Points, in no order, along strands that fork, close into loops and pass close to each other.
Two points are linked if the straight distance between their rows is under 62.3. Some points are linked to none.
z_126: [-23  34  12   5  10  -6  20   0 -15 -17 -31   8 -18  14 -27  24 -45  -9
 -20  12  10  11 -36 -32 -65  -4  17]
z_511: [ -2 -20  -5  11 -22 -16 -20 -15   8  28   4  -4  24   1  35 -10  51   7
  -5  -5  -7   7  -3  11  38  -4  -9]
z_684: [-16 -24  12  14  -5  -6  13  -8 -24 -13   9  13  28   3  25 -21  71  32
  21  20   5   9 -17  -5  54  -3  20]
z_302: [ 23 -34  10  12  -5  -8 -36 -56   5  23 -13   2  -9  13  48 -27  16  -2
 -51 -22  11   2 -13  -7  33 -18 -18]
z_785: [-17   3  -1 -17   0  26  15  48  -2  -5  24 -12  39 -10 -40 -15  34  -3
  35   5 -27   2  22  24 -17  24   5]
z_954: [ 15   6  -2   8 -18   6 -32   5  27  35  -2  -4   0  10   1   0 -14 -21
 -42 -13 -14  -6 -14  35 -59   3 -26]
z_255: [ 24   2 -19 -25  -7  10 -13   5  23  15  16 -19 -15 -14   3  20 -22 -13
  15  -7   1 -17  41  20  20   4 -17]
z_237: [-18   4   7 -17   8  28  29  25  -5  -8  20   1  36   3 -34 -24  35   7
  24   4 -17  13  10  13 -21  16  16]
z_571: [ -9  -4 -11 -19 -19  12  -6  31  17  22  26 -16  34 -13  -6  -5  43  -7
  28   2 -24  -8  36  34  12  16  -9]
z_64: [ 10  24  11 -46  20  46  34 -25   3 -22  -4   8 -35   7 -26  -1 -60  -4
   5  -8   4   4  19 -27 -31  -4  33]
z_193: [ -7 -12  11  30  -8 -17  -9 -35   4  22 -12   9  28  23  24 -25  31   3
 -46 -16   2  24 -38   7 -14  -9  -9]
z_161: [  1 -21   2  26  -4 -22   3 -35 -18  -6  -9  11  -6   4  36  -9  25  23
  -8   4  16   7 -19 -28  59 -13   5]
z_803: [-15  14  16 -14  21  17  41 -13 -18 -23  -5  15   2  16 -25 -17 -10  12
   7   6   6  20 -13 -27 -32   0  33]
z_667: [-17 -17   4  40  -2 -34   8 -11 -28 -18  -8  18   9   2  28  -7  35  25
   2  14  13   8 -28 -23  52  -8  15]
z_746: [-18  13 -12  35   5 -45   5  42 -22 -36 -17   6 -13 -18 -11  37 -31  -1
  20  17   7  -8 -16 -21   7  -5   5]
z_825: [ 12  12  -7 -25  16  14  16   6   1 -21   8  -2 -29 -12 -18  18 -44   2
  33   3   4 -10  26 -13   3   0  15]
z_157: [ 20 -19   9 -37   2  55  24 -52   4   5  25   6  -8  17  13 -37  17  20
   4 -11   2   4  36  -6  36   1  23]
z_941: [ 29  -5  14 -13  16  19 -19 -45   9   4 -13   2 -35  13  11 -16 -41 -10
 -45 -22  11  -5  -4 -13 -14 -15  -6]
z_484: [ 19  -7  14   4   4   7 -27 -38  13  17 -12   5 -17  19  14 -20 -23 -13
 -58 -19   6   0 -17   4 -34 -13 -12]
z_802: [ 19   3 -13 -18  12  -4   3   8   0 -20   8  -5 -35 -19  -4  29 -41   0
  34   7  13 -15  26 -11  31  -2   2]
z_604: [-40  25  13  19  10 -13  29  22 -21 -15 -22  12  25  12 -38   4   0  -2
  -4  13   4  22 -40 -13 -61   7  11]
z_328: [ -3 -17 -12  40 -12 -44 -15 -14 -10  -2 -16   5  -8  -8  40  12  14  11
 -12   1  16  -1 -18 -20  62 -13  -9]
z_865: [ -6  -4  -3   7 -22   0 -13   0  20  39   8  -9  39   6   7 -16  38  -7
 -15 -14 -21  11  -4  36 -22   7 -20]
z_563: [ 21  -3 -21 -38  -4   8 -10  11  15   4  27 -16 -14 -18   6  24 -10  -8
  37   2   6 -26  57  15  46  10  -7]
z_269: [-27  -1   6  18  11 -16  22  31 -28 -27  -1   8  26  -1 -15  -6  27  14
  22  16  -3  13 -21  -6  -3   4  17]
z_477: [ 16   0  13  10  -9   6 -36 -17  23  33  -7   6  -4  19   5 -17 -16 -19
 -63 -16  -3  -1 -25  23 -66  -6 -16]
z_695: [ 27 -28  10  11  10  -6 -32 -58  -1  11 -19   4 -28  11  38 -21 -14  -3
 -55 -23  16  -3 -16 -20  28 -21 -19]
z_786: [ -1  27 -12  25  -2 -31 -13  23   4 -10 -24  -4 -37 -11 -11  55 -62 -14
 -12   8   6 -17 -24 -10 -26  -6 -16]
z_403: [ -9  -1  11  -5  15  11  30 -28 -15 -12  -1  14   6  18  -7 -23   8  19
   1   1   7  21 -14 -21  -6  -4  23]
z_124: [ 17   0 -18  -9 -16   0 -22   7  22  25  10 -17  -5  -8   5  13 -12 -15
   0 -12  -4 -11  22  24   0   3 -22]
z_777: [-28  40  21 -15  16  13  37  -1 -18 -21 -27  12  -8  17 -42   8 -35  -7
  -6  12   9  19 -31 -33 -74   2  31]
z_992: [ -1   5 -19  23   3 -43  -9  29 -10 -25 -10  -3 -26 -24   4  45 -33  -1
  25  11  13 -17   0 -16  36  -5  -8]
z_927: [ -6  29 -16  25  -8 -31 -10  44   7  -2 -18  -9 -23 -17 -22  55 -48 -16
  -1  13  -7 -16 -21   4 -42   3 -22]
z_230: [-18  -2   2  24  -8 -16   4   4  -2  11  -1   3  33   6   0 -11  38   6
  -2   0  -8  17 -21   9 -10   2  -5]
z_985: [-12 -10  14  -2  10  12  31 -29 -16 -10   7  16  21  17   4 -30  40  26
   7   4   6  20 -14 -11  11   0  23]
z_44: [-23 -13   2  29   0 -26  10  30 -29 -22   0   8  25  -8   6  -6  44  18
  25  22  -2   7 -18  -6  33   3  15]
z_705: [ 15  16 -13   5 -22   2 -31  22  32  37   1 -11  -6  -3  -7  20 -25 -24
 -28  -8 -17 -18  -7  41 -60  11 -33]
z_229: [  2  -1  -1  -6 -12  15  -2 -14  15  26  10  -4  18  10   3 -20  16  -2
 -15 -16 -10  10   6  21 -20   2  -5]
z_597: [ 13  -7  12 -39  15  56  41 -43  -4 -11  23  12  -5  18  -3 -37   8  23
  15  -3   3  10  29 -15  20   3  36]
z_907: [-11  16 -10  16   4 -24   5  39  -9 -21  -8  -4 -11 -19 -22  33 -30  -4
  27  14  -4  -9  -4  -9 -13   0   1]
z_465: [-15   5 -11  -4  -5   3  -1  60   3   1  13 -17  28 -22 -33   7  20  -9
  36   9 -26  -9  20  25 -17  22 -10]
z_21: [ -2  -5   7 -10  21  10  33  -6 -29 -35   6  13 -11  -1  -3 -12   0  26
  34  18  10   6   2 -30  24  -5  34]
z_457: [ -3 -11 -17  46 -22 -53 -29  -5   2  12 -19   1   0 -10  41  18  11  -3
 -22  -3   9  -2 -21  -6  45 -11 -21]
z_593: [-21  29   8  27   6 -26   9  -2 -15 -17 -37  10 -21  13 -13  27 -47  -8
 -32   9  14   9 -46 -35 -49 -12   8]
z_837: [  2   2 -19   0  -6 -16 -10  38   5  -1   7 -12  -2 -25  -9  26  -7  -7
  35   9  -4 -16  22  12  14   7 -12]
z_117: [ -4 -20   6 -24 -10  24   8  -3  -3   4  30  -1  27   0  12 -25  65  23
  32  13  -8  -1  27  12  48   6  18]
z_173: [ -2   1 -26   5 -29 -26 -33  42  23  30   6 -23  23 -27  12  27  22 -20
  20   3 -16 -19  21  34  13  14 -34]
z_799: [-13 -18  -5  11  -5 -20  -3  40 -22 -14  10  -3  21 -17  10   3  47  14
  38  21  -5  -6   5   4  46   4  11]
z_356: [-25   4   1  12   3  -8   6  70 -16 -14   3 -11  41 -20 -37   4  26  -2
  31  14 -24   3  -5  16 -23  21  -2]
z_851: [-10  16   6  35   3 -30  -9 -13 -11 -12 -40  10 -32  14   5  22 -51  -8
 -54  -1  17   3 -51 -34 -32 -15  -5]
z_399: [ 41  -4   9 -34   7  43 -21 -35  27  14   6  -3 -34   9   8 -15 -45 -20
 -38 -26   6 -16  33  14  -8  -4  -9]
z_588: [-30  22   3  29  -3 -22  12  27  -6  -1 -17   4  24   7 -27   9   6  -6
  -9   8  -8  14 -39   0 -57   7  -6]
z_578: [ -7   8   8 -34  14  50  45  15  -6 -17  25   6  18   6 -37 -29  15   8
  31   4 -13  10  29   7 -18  15  32]
z_62: [ 42 -11  14  -7  23   3 -47 -42  14  -2 -18   1 -59  -2  26   2 -58 -25
 -55 -18  21 -25  -4  -6  10 -18 -34]
z_90: [-10  -3 -19  -7 -25  -5 -22  47  24  30  16 -22  38 -21  -4   9  42 -16
  25   5 -28 -15  31  38   6  22 -25]
z_210: [ -1  19  -4 -11  13   1  17  14  -6 -25  -3  -1 -21 -10 -23  20 -38   0
  24   7   1  -2   7 -16 -19  -3  14]
z_310: [ 10  -8 -15 -35  -1  17   2  29   2  -7  28 -11  -2 -20  -4   8  12   4
  52  12  -3 -21  53  15  43  11   6]
z_978: [  8 -18   8  20  -9 -14 -21 -37   4  25 -10   4   6  16  31 -22  17  -1
 -43 -19   2  13 -23   4   1 -12 -13]
z_983: [ 31   2   2 -19   8  19 -15 -27  15   6  -5  -3 -38   6   2   2 -52 -15
 -28 -17   7 -10  11  -1 -15  -8  -7]
z_461: [-30  29  21 -18  25  13  47   3 -26 -33 -16  16   2  17 -41  -3 -22   4
  13  15  10  23 -21 -37 -51   2  40]
z_602: [-40  10  15  23  16 -19  34  24 -30 -29 -15  19  32  11 -26  -7  21  10
   7  16   6  22 -40 -16 -27   5  19]
z_278: [-10  22  11 -40  18  52  48   9  -4 -19  14   9   7  10 -45 -19 -13   4
  23   0 -10  13  25  -5 -39  10  35]
z_247: [-14 -12  -1  23 -12 -21  -1  -8  -4   9   2   2  28   3  19 -10  46  12
   0   1  -4  15 -14   2  22  -4  -2]
z_33: [-20  -1  11  23  -8  -8   5 -17   5  22  -6   7  47  22   3 -24  43   2
 -29 -12  -5  28 -36  18 -34   2  -7]
z_175: [-16 -20  18  16   7  -5  25 -27 -25 -15   5  19  26  14  20 -28  58  36
   6  11  12  20 -26 -14  35  -2  23]
z_47: [ -7   7 -12  -1   4  -9   4  50 -10 -18   6  -9   0 -23 -24  21 -12  -1
  43  13 -10 -11  17   6  -2   7   1]
z_914: [  2 -18 -12 -15  -4  -5  -5  25 -12  -9  18  -7   5 -20  12   8  30  11
  46  18   0 -14  30   4  53   4   9]
z_280: [  5   1 -26   5 -19 -31 -27  38  14  16   7 -20   3 -28  10  34   3 -14
  27   5  -3 -20  24  21  25   9 -28]
z_632: [ 42   1   6 -14  17   7 -37 -27  18   2 -10  -6 -56  -4  13  18 -67 -22
 -38 -18  17 -24   6   2   3 -10 -26]
z_635: [ 35 -15   6 -36   3  47  -7 -44  21  21  15  -1 -21  15  14 -30 -18  -9
 -30 -29   2  -7  39  10  11  -2   1]
z_291: [ -4  18 -18  24 -14 -27 -16  43  12   9  -9 -13  -5 -20 -13  42 -25 -15
   8   8 -11 -14  -9  16 -29   8 -27]
z_398: [ -5 -15  -5 -24 -13  19   2  11   8  13  29  -7  27  -4   2 -16  54   6
  30   4 -15  -1  33  21  31   9   6]
z_779: [-14   8  -9  16 -26  -8 -17  30  22  37   1 -14  38  -5  -6   1  31 -14
  -7  -5 -26   4  -8  39 -36  14 -30]
z_256: [  6  -7  11 -26  17  35  37 -23 -19 -25  19  12  -7   6  -4 -26  12  30
  30  11   7   7  16 -22  29   0  37]
z_383: [  2   8   2 -16  -1  29  13 -13  13  13  11  -1   8  14 -13 -18  -5  -3
  -8 -13  -8  11  11   9 -34   5   5]
z_341: [ -2  13  -9  29  -2 -32 -13   7   0  -7 -22  -2 -27  -6   2  34 -43  -8
 -15   0   9  -6 -21 -15 -11 -11 -13]
z_109: [-10 -26  11  -5 -10  10   6  -7 -14  -3  19   2  29   2  23 -22  77  31
  28  20  -1   3   6   5  59   0  20]
z_174: [ 18   2 -19  -1   5 -31 -14  20  -1 -16   3 -11 -31 -28   9  48 -35  -5
  33   9  17 -22  20  -7  48  -2 -14]
z_236: [ -2   6  -2  39   1 -37 -20 -15  -6  -8 -34   7 -31   5  18  23 -42  -6
 -44  -7  18  -4 -40 -26  -4 -18 -15]
z_375: [  6   1   8 -15   8  23  18 -32   1   1   4   8  -3  17  -4 -23  -6   6
  -6 -10   2  14   3 -10 -12  -5  14]
z_453: [ 40 -25  15  -3  19   4 -45 -59   8   6 -20   3 -47   3  37 -20 -30 -17
 -60 -24  19 -20  -4 -13  27 -22 -30]
z_820: [ -2 -24   1  10 -26 -10 -30 -24  18  43   2  -4  36  10  39 -21  57   0
 -25 -14 -10  14  -5  25  20  -6 -17]
z_451: [ -1  11 -16  19 -24 -16 -23  28  22  29  -3 -14  11  -8  -4  19  -3 -16
  -8  -4 -16  -8  -8  30 -35   9 -32]
z_358: [ 28 -11   1 -42   3  55  15 -43  14   7  23   0 -18  13   9 -28  -7   4
  -3 -17   2  -3  48   0  27   1  15]
z_782: [ 39 -16  -1 -26  13  17 -19 -46   9   3   0  -5 -42   0  24  -1 -31  -6
 -19 -19  20 -14  24 -13  45 -12 -16]
z_28: [  6  19   6 -39  14  44  36 -10   5 -15   9   6 -14   7 -29 -10 -35   2
  16  -5  -4   5  26 -10 -28   2  29]

How many points has the smallest loop of links through each point below? Write 0 if it is on no loop.
z_256 | 0
z_375 | 18
z_174 | 7

A tip is a point with one link. Name the tips that can be reached along the links from each point below, in the order of the rows.
z_90 | z_21, z_820
z_604 | z_124, z_588
z_161 | z_667, z_457
z_28 | z_64, z_356
